Each row is a point on a landscape with many valleys, with its height.
From any point a ball takes the steepest step (drop divided by distance) to one of its 2 nearest points. It stops when none of these is lower. Distance is the straight distance between rows; heights are no part of it.
J864: [  2  -4   9  -8 -23  26  10   6   1  -5  -5  20  -9 -12  -3 -12 -46   4
   8  21 -33 -15   3  24 -27  -1  12   1  12   4 -12  -5  14]  h=28.1
J89: [ 30   1   3  15  33  13 -20  12  -2 -11  -9  -3   4  13 -17  -5  12  -5
  -9 -25   1  -9   9 -10  -7  -7   8 -16   3  13  16   6   3]  h=47.9
J528: [ 19  -2  -3  43  33   6   3  19   9  -5  24 -14 -12  17 -12   8 -10  -2
 -12 -32   7  16  10  -1  12  23   0   8   2   0  18   8 -17]  h=24.4
J315: [ 14  11   2  -6 -14 -11 -13   3 -13 -19   0 -15 -11   7   4 -18  23 -11
  25  -8  11  26  -9 -18  18  -9   7  -9 -14  -1   6  -1  20]  h=56.0
J788: [ -3  -7  -4  -5   3 -13  -4  -8  -5  10 -23   7  13 -16   0  -1  31  22
  -4  12  22 -12   4  14   1 -22  -8  15 -23 -14  -7  -3 -11]  h=25.9
J518: [ 24  23   2  25  43  12 -10  16   0  -3 -20   0  -6  10 -26  13  -3  12
 -15 -33   1  -4  13  -7 -13  10   3  -7   2  16  13  14 -16]  h=46.6
J153: [ -7  12  -3  22 -14  -7   9   3   1  -1   4 -27  -2  10  -3 -23 -15  26
   8 -21   6   1   7   0   3  18  15   6   5  -6 -13  -9 -13]  h=42.2
J817: [-16  -5  -5   3 -23  14   2  11   1  -2 -24  20  -5 -22  13  -2  18 -13
  27  23  -2   8  -6   3   3  -9   0   7  -6  -7 -13   3  -4]  h=39.9
J692: [-20  -2  12 -10 -44  15 -30  15  -8 -12 -10 -11 -23 -14   8  -1 -20  12
  -1   0  -3 -16   4  13  -2   7  16  13  -1  33  -5  23   9]  h=45.5
J775: [ 11   6  14 -14 -15   7 -17   3  -8 -31   8 -14  -8  -6 -11 -41  -1  -6
  18  -4   9  -7   3 -15  -4  13   6 -12  13  26   6  -2  22]  h=55.7
J844: [ 11   0  -6 -11  -5 -16 -34 -13  -4  18 -12  13  -5  13  12  26  29   3
  11   2  -1 -18  -6 -10   6 -20  -2  -2  -2   5  -7   9  11]  h=51.3
J501: [-25  10 -11  -5  -8  -9 -12 -16   3  19  -2   0   4  -4  24   9  18 -25
  15   6   6 -32   0   4  -1  -8  -8 -14  19  11 -13   2 -16]  h=17.9
J820: [  0  10 -17  33  16  -1  21   7   9  13  -1   1   4   2  -6  -8  -4  -3
   9 -17   2  12  13  16  -5   1   3   1   2 -24  -7 -12 -31]  h=13.9
J661: [-18 -19  -5  -2 -14 -21  12 -10 -14  15   9 -14   8 -24   6 -26  40  -3
   3  26  42   3  -2   4   2 -24  -8  12 -28 -21  -1 -12  -5]  h=15.2
J181: [ -4   1 -19  26  -1   0  26  -7   7  14  -9  10 -10 -10 -17 -26 -20 -30
  22  -2  -9  26   9  -1 -11   2   1  -1  -1 -27  -1  -8 -31]  h=16.1
J433: [ 31  14   6  -2  -7  18  11  20   4  -8  24  11 -16  16  10   8 -35   1
  28  -1 -17  12 -13  20  -2   2  10   3   7  -3 -10   7  11]  h=13.8
J970: [-24  33  18 -29  11 -14  -1 -29 -13  -3  -9   0   9   0   6  24  10 -12
 -23  20   0  10 -23 -32   2   1 -19 -13 -12   2   8  -2   6]  h=44.7
J854: [  0   2  -4  10  -9  -4 -32   3  -3 -11   1 -27  -5  -1  14 -13  27 -12
  26 -22  30 -31   9   8   8  -4  -1   1   2  28   0  16  -6]  h=30.2
J287: [ -3  29  -2 -11  17 -15 -11 -19  -1  17  15  -4  -8  23   9  29   3  -5
 -12 -11   2 -14 -10 -13   1  20 -14 -10  14  15  -5   8  -6]  h=27.2
J847: [ -4   6 -13  38   8   0   3  21   3  -8  12 -19   0  20  26  13  25 -19
  11 -25  10  17  -2  -4  32 -12   7  -6  -6 -15  10  -2  -8]  h=29.7
J884: [-21  11  -3  -7 -11 -11  -6 -19  -3  18   7 -25  14  -7  11 -15   2  -5
  10  -4  14 -39   5  23 -13  -4  -5  -9  20  11 -17  -6 -15]  h=24.5
J907: [-18  -6   1  13 -32  11  10  12  -4  -8 -16  -4   8 -24  -3 -41  -4  -3
  -5   5  -1  14   5  12  -6 -24  14   2  -5 -20  -2  -2 -11]  h=36.3
J392: [ 19 -17  -5   0 -14 -13 -24   2 -15  -5  13  -4 -13  14   0  -5   5  -2
   4  -6  -5  28  -1 -16  22 -16  14   0 -10 -10   9   5  23]  h=53.1
J240: [  7  -4   7  -7   2   8  21  11   7 -22  -4  10   5  -3 -10   4   3  11
   0   4   0  29 -10  -9  17  13  -7  15 -11   2  12   5  12]  h=20.3
J887: [-29  -9  10   3 -21  14   8  16   8 -18 -11  -8  -8  -9 -11  -8 -23  19
 -21   2  -5  10   3 -15  -1  34   8  13   9  18   7   8  -2]  h=29.5
J553: [ 23  -6 -15  -2   9  -8  24  -4  10   2 -14  18   3   0 -11  -2  26  21
  31   5   1   1   0  -9  11  13  -9  16  -7 -17 -14 -13   5]  h=57.2
J728: [-12 -20  -1 -13 -15 -19 -12 -12 -14   7   3  -4  -5 -17   0 -15  29 -17
   1  25  18  10   1 -10   3 -20 -11   2 -21 -12   4  -5   3]  h=21.9
J42: [-14  22   1   4   1  -8 -22  -8  -7  -2 -38  -3  -6   0 -15  -6  -2  -2
 -12  -6  -2  12   5 -31  -8  -1  10 -24  -3  -3   5   3 -11]  h=25.7
J939: [ -5   8  -7 -26 -16 -17 -12 -26  -9   4 -19  21 -22 -18   6  -1  20  -9
  39  35  -4  -4  -7 -22  -4  12 -12   0   3   3 -21  -6   5]  h=34.6
J77: [ 19  -2 -13  24  44 -13  28  -4  18  11  20  -7  11  21 -26   8  -1   9
 -24 -27   5  17   9 -21   3  22   0   2  -2 -23   9 -10 -13]  h=24.9
J331: [ 15  -4  -4  -8  21  -4  -3  -9   4  18 -34  43  12  -5  -7  18  14  -5
   6  20 -18   1  -1  -7  -9 -32  -3 -16  -4 -30   1 -12   3]  h=45.0
J431: [ 40  21  -4   1   7 -11 -21 -11 -13  12   4  -2 -16  32   0  -1  10  17
  11 -20  -3  -4  -9 -10  -1   5  11  -7   8  -1  -8  -3  11]  h=52.0
J234: [ 18 -15  -6  10  10   2  32   6  10   1  -6   5  11  -6 -29  -6 -19  -4
  -5  -8   0  34   5  11  -2 -11  -2  21 -25 -22  18  -2 -11]  h=18.2
J5: [ 32  26  13   0   4  -5 -32   4 -13   2   8 -16 -11  35   4  13   5   8
  -9 -31  -1   0 -11 -12   4  -8   9 -13   4  18  14  17  15]  h=54.7
J314: [-10   1   4   0 -11  -6 -21   0  -6 -10  -4 -32  12 -17   6 -30  29  -9
  10 -10  37 -32  10  16  -5 -30  -7  -7  -4  13   9   6  -4]  h=25.4
J767: [-19 -14   0  12  -4  20  21  17  27 -15 -10   6   8   1  -9   0 -12   6
  -7   0 -18  13  10 -32   7  33   6  -3  26   8  10  -7   0]  h=26.9
J305: [ 14 -22   7 -10  18  16 -14   6   5 -19  25  -5   7   1  -2  -5   9 -18
   0  -1   7 -33   6  -6  -5  17   0 -12  26  35   8   3  20]  h=29.0
J868: [ 10 -17 -13  -7  -6 -12  39 -13  15  12 -14  25  13 -15   3  -4  21  19
  30  29  -4  -1  -3  -9   3   2 -10  17  -2 -34 -19 -25   0]  h=58.8
J667: [ 25 -23   8   4  28  16  12   8   8 -20  18  -3  12  -2 -32 -23 -10  -9
  -8 -12   3  -4  12   1  -8  11  -3  -3   9  14  22  -6  15]  h=21.3
J304: [ -6  22 -15  34  25  11  26  17  18   9  -3  11  -3   1  -1  17   4 -11
  13 -19   2  20  16   0   4  25  -8  -9   2 -19  -4  -5 -35]  h=16.0
J100: [  5   9  -5  -4  18 -17 -12 -11 -12  16   2   3   2   4   1  15  14 -20
  -5   2   6   4 -10  10   3 -29  -9 -14 -18 -13   9   3  -7]  h=40.1
J180: [-12  21   4 -17 -24  -9  11 -15  -7  -7 -39  12 -14 -21   8   3  17   2
  36  32  -8  19 -10 -27   1  15  -5   6  -9 -16 -17  -8   3]  h=38.3
J233: [-23 -16  -4  -7 -24  -5 -32  -7 -11  17   5  -7  -7 -15  13  12  -9  -8
 -19   4   6 -29   6  28  -8 -22   0   7  -7  21   1  20  -6]  h=40.2
J333: [  0   3  20 -17  13  18   9   4  -1 -15  10  -1  23   0   0   5  -9  -3
 -22   7  -2  -7  -9  18  -9 -18   1  -9   3   1   9  -7  15]  h=51.8
J445: [ 34  18   5   5  13 -19  -9 -13  -7  17  23 -24  -2  35 -11  -2  -4  29
 -18 -23   0 -13  -2  -7  -2  13  17  -4  14   5   0  -8   9]  h=54.1
J215: [  5  38  11   2   0 -13  -2   0  -6   3  19 -27 -16  19   4   1 -40  23
  -5 -11  -8   4  -8   0  -3  33   8   2  21   8  -8  -2  -3]  h=45.7
J902: [-30  28   7  12  -8   9  -4   9  -8  -6 -33  -8   1  -3  -3   3 -23  -3
 -20  -9  -7  18  -1  -5  -8 -11  12 -15  -5  -9   4   2 -21]  h=23.2
J65: [ 41  -1  -2  12  24  -1 -19   8  -7   5   2   2   5  25  -6   6  10  -3
  -3 -21  -8  10   1   3   2 -29  11 -12  -8  -9  11   1  10]  h=49.3
J873: [ 17 -22   5  -2   7  11  26  14   7 -13 -11  13  16 -15 -16  -3   2   7
   3   6   3  23   1  11   6 -14  -8  21 -24 -15  12   1   3]  h=15.5
J941: [ -2  -8 -17  -2  40 -12   5 -10   5  26  19  19   1  -1   6  26  22 -19
  -4   1   8 -11   2   2   3  18 -25  -3   4   4  -5  -2 -14]  h=39.7
J491: [-22  27   8 -28   0 -28 -14 -39 -16  11   8  -9  -2  11  20  28  -4   4
 -19   9  -3  -7 -19 -12   5   6 -15  -4  -2   7  -7   6   1]  h=36.5
J157: [ -8 -38  11  -4 -21  29  12  18   9 -21  22   3  -1  -6   3  -8 -30  -1
  -9  16 -20   0   4   8   0  14  14  10  21  19  10  -2  24]  h=22.8
J337: [ -2   1 -12  14   2 -11  17  -8  -6   9 -17   2  -6 -16 -27 -33  -9 -34
  11   2   7  40   7  -9  -7 -19   3  -7 -28 -28   9  -5 -20]  h=18.4
J771: [  2  15  -5  26  31  11  -2  22   7   8  20  -1 -17  17   6  37 -11 -13
 -18 -22   4  10   2   3   5  21 -12  -3   3   9   8  18 -26]  h=21.5
J789: [-18  28  -7  19  18  10   3  13   6  12  -3   9 -12   4   5  28 -16 -11
  -3 -14  -5  12   4   4  -2  16 -10  -7   2   2  -2  12 -33]  h=18.7
J949: [ 15  12  -5   4  31 -20   0 -16  -8   1   3 -15  -1  14 -29 -25   3 -11
  -6 -18  16  14   6 -27  -5  10  -1 -13  -7  -4   8  -5  -8]  h=28.9
J570: [  7  -5 -11  44  16  -1   0  21   2  -6  13 -14  -3  18   3   9   3 -13
  -5 -26   2  36   6 -15  22  -4  11  -5  -4 -14  16   1 -11]  h=26.5
J608: [ -1  33   9  20  -5  -2  19  10   8   6  13 -28 -13  10  -3  -8 -38  35
   0 -17  -6  -7   6  17  -7  34   6  11  18  -4 -14  -7 -15]  h=43.8
J96: [ -6   7  15 -15  -6  11  13   9  17 -18  -8  11  16  12  15  17  -2  24
   3   5 -16  -8 -12 -20  12  23   2   0  25   5  -6  -7  19]  h=19.7
J675: [ 16  -3  -2 -15  23 -12  -4 -15  -8  14  -7  31   0   3 -15  21   2 -13
 -12  13  -9  19  -8  -6   0 -21 -15  -6 -19 -14  11   0   4]  h=42.9
J648: [ -1 -21  -4   3 -16  15  -6  17 -17 -13  13   1 -12 -17   0  -8  -6  -6
  -4  -5   8  22  -1  28   9 -18  -2  23 -26   4  10  16   2]  h=57.1
J654: [ 32   9   8  -2  18  18  12  14  11  -2   3  11  11  11  -1  11 -16  25
   1 -12 -14 -31   5  31 -14  -4   9   2  10   4 -11  -3   5]  h=43.0
J895: [  8 -11  14 -10  11  20  21   9  25 -15  -1  17   8   6 -15  12 -19  23
 -13   8 -23  -2  -1 -22  -3  36  -3   4  25  13   7  -8  19]  h=24.3
J715: [  7  17  14  -7  -1  -1 -29   8  -6 -17   6 -17   4  23  15  20  10  -9
 -12 -16   1   3 -11 -15  15 -17  10 -24   8  17  18  12  20]  h=57.3
J928: [ 25  -2   6  13   7  19  11  21  -1 -14  30  -2  -8   9  -6 -10 -30 -12
  13 -15  -7  11   3  26  -3  -1   8   0   4   3   6   1   6]  h=17.8
J210: [-18 -23  -7  -2 -40   4 -36   5 -14   8  -2   1 -25 -14   5  -6  -8  -5
  -2   6  -1  -4   7  13  -2 -14   6   9  -6  11  -2  18  -4]  h=42.8
J457: [  9 -14  -1 -19   5 -15  17 -17  -1  18   0  10  21 -16   5  -4  17  19
   6  21  12 -14 -10  25  -4 -24 -13  10 -14 -24 -12 -17   0]  h=29.4
J903: [-13 -13   1   1  -5  14  -1  12  24   0  10  11   5  17  20  28  -3  18
  -7   3 -18 -25   2  -7   8  25   7   2  32  14  -7  -4  10]  h=14.1
J299: [ 25  18   4  18  29  12   5  15  11   4 -20  14 -10  15 -24  25 -21  30
 -21 -19 -15   9   6 -12  -4  26   0   7   0   4  11  13  -8]  h=45.6
J145: [-14   6 -11   0  14 -27 -13 -17  -5   9 -32   3 -10 -13 -20 -12  18 -17
  11  10  12   6   8 -38 -11   1  -1 -24  -7 -10   0  -7 -17]  h=29.1
J659: [ 20   0 -14  27   7   5  -6  11   8   5  24  -2 -16  18   8   2  10  -5
  33 -17   1  -4  11  -2  15  24  -1  -2  17   4  -8  -1  -5]  h=11.8
J908: [  1 -26  -1   9  33   3  36   2  13   1   6   3  25   1 -19   5 -11   5
 -38  -6   1  21  -1  13  -1   1  -4  16 -12 -22  20  -6 -10]  h=20.4
J34: [-13  21  13  -8 -11  -5   5  -2 -13  -8  19 -25  -3  12   9  -3 -36  11
 -12  -4  -3  10 -13  11   2  11   8  -2   7  10   0  -1   8]  h=48.0
J505: [-23  12 -10   4  -3 -10  21  -9  -2   6 -44  13  -5 -23   0   4  31 -12
  25  29   7  18  -4 -31   1  13  -5  -2 -15 -24  -2  -9 -15]  h=34.5
J587: [-24  -2   2  -3 -14  13  -4  15  15  -4  15  -1  11  16  42  37   1 -26
 -11   2  -7 -10 -12   2  15  -9   5 -18  21  12   4   9   5]  h=62.9
J296: [-20  26   0  14 -13 -13  -1   8  -3  -7  -7 -33  15   9  31   9  31 -10
   7 -17  17   4 -10  -8  27 -10  10 -10  -5  -5   3   2  -9]  h=35.7
J603: [-19  -2 -14 -10  -3 -16   5 -19  -4  20  -5  20  -8   1  15  31   6 -11
   0  23 -16  20 -10 -18  10  10 -11   3  -6 -14 -10  -1  -6]  h=43.5
J361: [ -8  10   8  -2 -11  26  19   9  12 -13  -7  14   4  -8  -2  -5 -31   2
   4   9 -24  -2  -4   9 -13   1   8  -6  17  -2  -5  -5   1]  h=29.8
J135: [ -5  -3  19  -9 -18   9 -17  15  -2 -26 -20  -4  11  -2   1  -7  14   5
 -15  -4  -3  16   2 -15  11 -29  13 -15  -8 -10  17  -1  23]  h=52.1
J663: [  8   6   8  -8 -24   5  14  10  -4  -7  12   4  -4   7  17   5 -22  11
  16   7 -19  22 -16  25  12  -7   3   9  -8 -10 -10  -3  12]  h=19.9
J530: [-11 -33   3  10  -6  31  12  20  23 -10  31   4   3   4  13  13 -15   2
  -5   4 -11 -17   8  12   2  32   4  11  29  19  -3   1   8]  h=18.9
J280: [-24  -6 -15  20  -7 -19   4  -8  -9  15   8 -19   5   0   0 -24 -10 -15
  -9  -3   8  12   5   0   1 -17  18 -14  -3 -24  -4 -11 -19]  h=22.9
J572: [-13  18   1   1  -1   0  13 -12  -4  10  15 -12   5  -3   3 -20 -22  -1
   8   2   4 -18   7  23 -16  11  -4  -4  16   7 -14 -10 -13]  h=27.7
J141: [-10 -19  11 -17  -7 -11  -5 -10 -14   1   8 -14   4 -11 -15  -7  -8  29
 -38   1  15   3   1  18  -1 -10  -6  25 -26  -2   4   1   7]  h=19.1
J105: [-20  -9   1 -23 -31  -1   5  -8  -2   4  11   2  16  -5  35  13  18  -9
   6  23  -3  -7 -19   8  15 -20  -3   0   3  -4  -9  -4  11]  h=69.6
J774: [ -1  14  11 -18  17   6   5  -9   6   3   5   1   0  -4   3  21 -17  22
 -12   6  -4 -45  -1  13 -17  32 -14  12  12  33 -15   2   2]  h=51.9
J730: [-24  35   4  -5 -28  -8 -13   6 -11  -7 -13 -23  -1   2  30  18  24 -16
   8  -5  14   9 -15   7  18 -23   0  -4 -19  -2   3  14   1]  h=41.5
J13: [  8 -10  -4   0   3   8   9   0  14  17 -30  41  13 -12   1   6  -3   8
  13  23 -27 -21   1  11 -21 -23   3  -5   8 -25 -19 -15  -6]  h=46.3
J243: [ 14   4  -4   2   8 -11 -12  -4 -14 -16   3 -13 -19  -5 -14 -31  34 -31
  23   0  23  28  -2 -40  12   5  -4 -12 -18   8  16   1  16]  h=55.8
J226: [ 21 -10   8  15  28  16  10  14  -1 -14  18  -5   8   0 -21 -18 -23 -12
 -13 -14   4   7   7  23  -9  -8   4  -4   1  -4  19   0   0]  h=19.6
J7: [  4 -13  11 -15   3  21  -6  12 -10 -13  20   4  12  -6   4   6 -17 -17
 -23   7  -4  -2  -4  36 -11 -33   0  -7 -11   5  11  13  14]  h=53.3
J581: [  4 -13 -27  16  32  -6   0  -6   1  14  25   4 -14   1  -9   8  20 -24
  10  -3  16   1   9  -5   6  29 -23   2  -2  13   2   2 -18]  h=43.7
J187: [-38 -20   9  -5 -34   4  -3   1  -7 -11 -10 -19  -8 -24 -13 -30 -23  18
 -34   9   1   6   7 -11  -8  20  12  10   1  13   5   0   0]  h=31.9
J594: [-14   9  13 -12  11  -5  -5  -6   2   1  10 -22  12   6   2   5  -1  20
 -24  -9  11 -40   6   1  -7  28   0   1  25  28  -3  -4   2]  h=54.3
J236: [ -1  -4  -8 -14  -2 -12 -22 -17   0  18 -15  24  -8   9  11  34  11  10
   1  15 -22  -2  -9 -17   7   0  -1  -4   3  -4 -10   4   6]  h=47.6
J922: [-15  -3 -14   6   5 -14  16 -16   3   9 -37   6   3 -16 -17 -18  24  -5
  16  13  10  13  10 -30  -5   2   3  -6  -6 -22  -3 -12 -18]  h=31.8
J598: [  6  -4  -1  -5  14   3  -5  -9   3  23 -20  26   6  -5   5  22 -12  12
  -2   7 -21 -40   5  24 -25 -13  -2  -3   6  -5 -19  -5 -13]  h=47.5
J738: [ 14   3   9 -20 -35 -10  14 -12  -4 -12   6   2  -5   9   2 -12 -25  24
  15  11 -22  27 -14  -8  13  -1   9  11  -2 -17  -8 -11  25]  h=25.6
J41: [ 10  -5  -2   5  33 -12  33  -8  13   6   5   0  17   9 -22  11 -10  18
 -30  -9   1  11  -1  -4   1  21 -10  16 -10 -14   4  -3 -11]  h=22.6
J82: [ 32  -2   8 -15   7   9  -6   1   4  -2  -6   9  14   0 -10  -7  -1  23
  14  -1  -7 -31   6  25 -15 -19   6   1   1   0 -14  -7  18]  h=41.4
J222: [ -5 -11   6  -4  -4  18 -17  15 -13 -14  14   0  -1  -9   8  17   7 -18
 -20  -3  15  10  -6  32   5 -35 -10  10 -35  11  16  26   4]  h=55.2
J63: [-21 -10  -8  10 -14  11  33  -4   2  18   6  10  15 -12  14  -4  -8  -3
 -13  16  -9   3  -7  29  -4 -10  -2  14   0 -18 -10  -8 -17]  h=36.7
J259: [ -4  -5  15  -2 -19  18  47   6  14  -3   4   8  20   1  -3  -6 -46   6
 -15   8 -32  16  -7  12  -7  -5   9   7  13 -22   3 -15   2]  h=32.0
J245: [ -5 -17  22 -16 -21  14 -22  16  -7 -18   3  -6 -14  -9  -7   5 -25  25
 -25   5  -7 -19   9  11  -7  13  14  15   3  34   7  16  29]  h=47.8
J719: [  4 -31   3  -3  -1  -3 -19   7  -5  -3  -7  -1   6 -14 -14  -7  13  23
 -20   4  16  -8  15  16  -4 -24  -6  22 -21  -1   7   7   6]  h=22.4
J369: [ 19 -16 -13   6  18  -7  -6 -10   1  -6   4  -1  -8  -3 -11 -25  38 -22
  28   6  21   8   6 -35   9  16 -10  -3   1   8   8  -9  10]  h=52.2
J749: [  5 -13  -2 -16  16   1   1  -8  10  15  -7  29   1 -11   0  22  -4  24
  -1  18 -10 -41   3  12 -15  19 -15  13  11  15 -21   2   0]  h=49.4
J853: [-16 -13  -1  11 -38  11  41  -3   5   4   6   2  15 -13   5 -32 -25  -9
  -7  14 -13  21  -5  14  -6  -9   7  11   4 -24  -5 -11  -8]  h=34.4
J69: [-14 -16  -3 -15 -24 -24  14 -33  -8  12  -3   4  -4 -20  -5 -25  -6  19
  11  24  -1  -5   2  -4 -14   0  -6  17 -11 -13 -23 -17  -8]  h=34.7
J689: [-13  25  -4  12  -8 -15  -3  -1   1   5   0 -30  11  17  18  -5   5  12
   4 -21  10  -9   1   4  10  -5  12  -7   5 -10 -10  -7 -11]  h=40.0
J780: [-17 -19   2   5 -14  -4   3   2  -8  -4   4 -25  20 -27   8 -31  38  -5
  -4   8  42 -11   0  22   3 -24  -7   9 -18  -5   8  -1 -11]  h=21.0
J637: [ 13 -12  18 -21  -5  13 -17   4   1 -20  -8   2  -1  -2 -18   6   0  34
 -26   2  -5 -10   1 -10  -5   7   0  14   0  21  11  11  29]  h=49.9
J116: [  8  16   7  -4   9 -16   2 -15   3   8  27 -28   6  25   3  -1   4  26
 -12 -18   9 -25  -2 -12   2  30   6  -2  22  10 -10 -14  11]  h=56.2
J489: [  5 -13   4 -21 -22 -16   2 -17  -7  -6   4  -7  -5  -5 -14 -24 -11  21
   4  11  -1  12  -4 -11   3   5   1  13  -8  -3  -9 -11  17]  h=30.0
J321: [ 36  14  -3 -10   9  -5   5  -8   1  -1  -3  13  -2  12  -2   1  14  13
  23  -3  -4   4  -7  -8   5   4  -4   6  -4  -4 -10  -5  12]  h=54.8
J911: [-24  18 -13   1   0 -11 -15  -4   1  14 -21   3  -4   3  20  28  23 -28
  12  -1  -1  -7  -3 -15   3  -4  -3 -23  10   1  -4   4 -16]  h=9.4
J803: [ -4 -33  13 -16 -36  18  -3  11   1 -13   2   9  -7 -13  -2 -16 -38   7
 -13  19 -24  -1   7  13 -10  -7  15   1  10   2   6  -2  28]  h=25.8
J156: [ -4 -10   2 -20 -11  -6  32 -29  -2  10  -2  16  12 -28  -3 -23  -3  10
   9  32   4  -3 -10  18 -17 -14 -20  19 -14 -21 -12 -17  -4]  h=33.1
J216: [ 43 -25 -12   4  17  -7  -9   0  -6   6  20  15  -4  20  -9   7  11  -5
   3  -6 -12  24  -1  -1  15 -22   4   6 -13 -13  12   1  25]  h=50.9
J606: [  5  -9   1   0  37  15  -9   7  13  -2  29   3   2   7  -1  19  -3 -28
 -15  -6   4 -25   8   2 -13  17  -9 -15  19  29  10   7   2]  h=33.0
J878: [-23  -6 -14  16 -11 -19  -4 -10 -17  10  -1 -20  -7  -8  -8 -31   4 -24
  -8  -6  15  32   5 -10   3 -25  13  -9 -30 -27   5  -1 -13]  h=20.7
J976: [ 12 -37  10  -9  16  13  -2   4   5 -25  11  -1   8 -13 -15 -30   7 -16
   1   9  16  -5   7  -9  -5   3  -7  -8  10  19  21  -2  18]  h=24.2
J760: [ 18  -4 -12  25  38 -20  11 -14  15  13  14 -13  -3  23 -31 -17  -5  -8
 -12 -25   9  18  20 -33  -1  17   4 -10   1 -10  10 -10  -9]  h=26.8
J425: [ 26  22   9   8  16  14  14  14   5   2 -12  16  -2  16 -11  20 -32  29
  -5 -15 -25   2  -2  11  -6   7   9   2   4  -9  -2   4   1]  h=44.4
J607: [-13  32 -12   9  18 -25 -19 -15   1  24  -4  -9  -2  19  17  30  19 -26
  -3 -18   6 -13  -4 -16   8  -1  -8 -21   7   0   0   9 -23]  h=18.1
J993: [-32  -2  -1 -10 -29  12   9  10   6   1  16   6   7  11  45  26  -3  -6
  -2  12 -13  -2 -17  13  16  -2   2   2  12   6 -11   9   3]  h=65.9
J438: [ 24  -7  -7  12  36   8   4   0   4 -12  17   5  -7  -4  -8  -6  28 -30
  22  -3  17   7   2 -19   7  20 -21  -3  -2  17  12   4   1]  h=48.2
J862: [ -2  -7  12 -13 -25  17 -10  13  -9 -29  -2 -12  -1 -23 -11 -45 -10 -11
  13   8   0   0   8   6 -11 -12   8 -10   4  13   4  -1  16]  h=57.4
J567: [ -3  20  -6 -13  24 -14  11 -13   6  14   3  10   7   8  11  35  15   7
  -3  -5   2  -9 -14  -5   9  23 -24   8   1   5 -10  -1  -9]  h=34.2
J680: [-10   2  14 -12  -9   0   4   2  -6 -12   6 -16  13   4   1  -5 -12  10
 -28   0  -7  10  -6   4   1 -17  15  -8  -2  -3   9  -5  15]  h=50.2
J232: [-23 -18 -22   9 -10  -5  24  -8   7  26  -1  26   0  -5  13  20   4  -1
  -3  16 -15  16  -8   3  12  10  -9  18  -6 -16 -12  -2 -17]  h=39.8
J506: [ -2 -12  -5 -11 -12 -16 -48 -12 -14   8  12 -19 -15  -6   5  -1  10 -14
   4  -5  23 -34   9  11  -4 -12  -6   4  -5  30   3  24   2]  h=36.1
J273: [ 18 -11 -17  15   3  14  -1  17   9  -7   5  22 -14  10  15  11  11 -13
  40  -1 -11   7   0   0  13   7   6   2   6   1  -8   1   7]  h=18.3
J779: [ -5  22  -4  -8 -19 -25 -26 -12 -14  13 -17 -11  -6  14  22  21  24   5
   9  -6   4   5  -8  -8  17 -25   7  -1 -19 -14  -9   7   0]  h=47.1
J430: [ 17   2   1 -10 -11   6 -19   6  -4  -5 -11   3  -7  -1   0  -7  -1  16
  23  -1  -4 -34   6  13 -13  -4   7  -1   6  14 -16   5  12]  h=39.3
J944: [-29  23   1   8   4   7  13   4  -1   1 -19   2   1 -10   0  12 -19   2
 -22  -2  -3  14  -2   4  -7  10  -8   0  -3   4   2   7 -24]  h=21.2
J452: [ 11  21   0 -10  31 -10 -13 -11  -6  22   9   0   6   8   0  13   0 -16
  -3 -13   7 -25  -4  28 -19 -24 -10 -13  -6   1  -1   7 -10]  h=37.4
J722: [  8  11  -3   4  35   8  -6   2   7  14  15   5   9   7   1  24  -4 -21
 -12 -18   3 -37  13  20 -16  -4 -10 -17  11  17   0   7 -17]  h=35.3
J85: [ -4  -2  14 -24 -16   8 -22   3  -2 -26 -16  -4  -5 -12  -9 -14  13  16
  -2   4  10  -5   1 -20   4  10  -5   2  -1  27   4   4  19]  h=52.7
J32: [-17  -8  -4   6 -39   7   3   0   2   1 -35  23  -4 -26   6 -21   0   0
  10  22 -14   8   3   2  -9 -19   9   3   1 -25 -14  -6 -11]  h=37.7
J18: [-12  -3  -3 -23 -24 -14 -25 -18 -11   9  -6  10 -18 -11   4  -6  13 -19
  16  28  -1   4  -5 -14  -2 -12  -9  -4   0   1  -5  -2   9]  h=28.2
J319: [ 18   1   0   3   1  19   6  22   4 -25  -4  16 -13  -1  -1   5   6 -12
  29   4   0  26  -7 -10  14  14  -6  11 -12   9   6  15  12]  h=24.7
J671: [  4   3   6   9  -6  16 -21  20   7 -17  14  -9   3  22  35  23   2 -21
   4 -15  -7  -4  -9  -6  15 -21  18 -20  13  12  15  13  16]  h=59.9
J241: [ -5  -7  -1  -1 -26   1 -24   0  -6  -4 -21  -4  -9 -19  -5 -31   4  23
  24   4  10 -26  14  11 -10   7   3  12   6  18 -19   3  -3]  h=36.6
J437: [-26 -11   2   2 -23   7  -5   2  -2  -4 -20  -7   2 -29 -13 -34  -6  16
  -4  10  12 -19  13   7 -15  13   1   9   9  15  -4  -2 -10]  h=34.3

Where does a ball stop that starts at each point below?
J65 -> J903
J774 -> J433
J222 -> J296
J135 -> J296
J505 -> J789
J430 -> J903
J245 -> J661
J259 -> J903
J648 -> J661
J452 -> J433

Call two points neighbours if one is among the 2 nearest of the other. Go from one point of each pair to the other, from neighbour to neighbour, staying as low as possible. Name the highest point that can't be avoided.
J433 / J661 -> J680
J789 / J661 -> J180
J789 / J431 -> J116
J873 / J659 -> J319
J141 / J433 -> J69
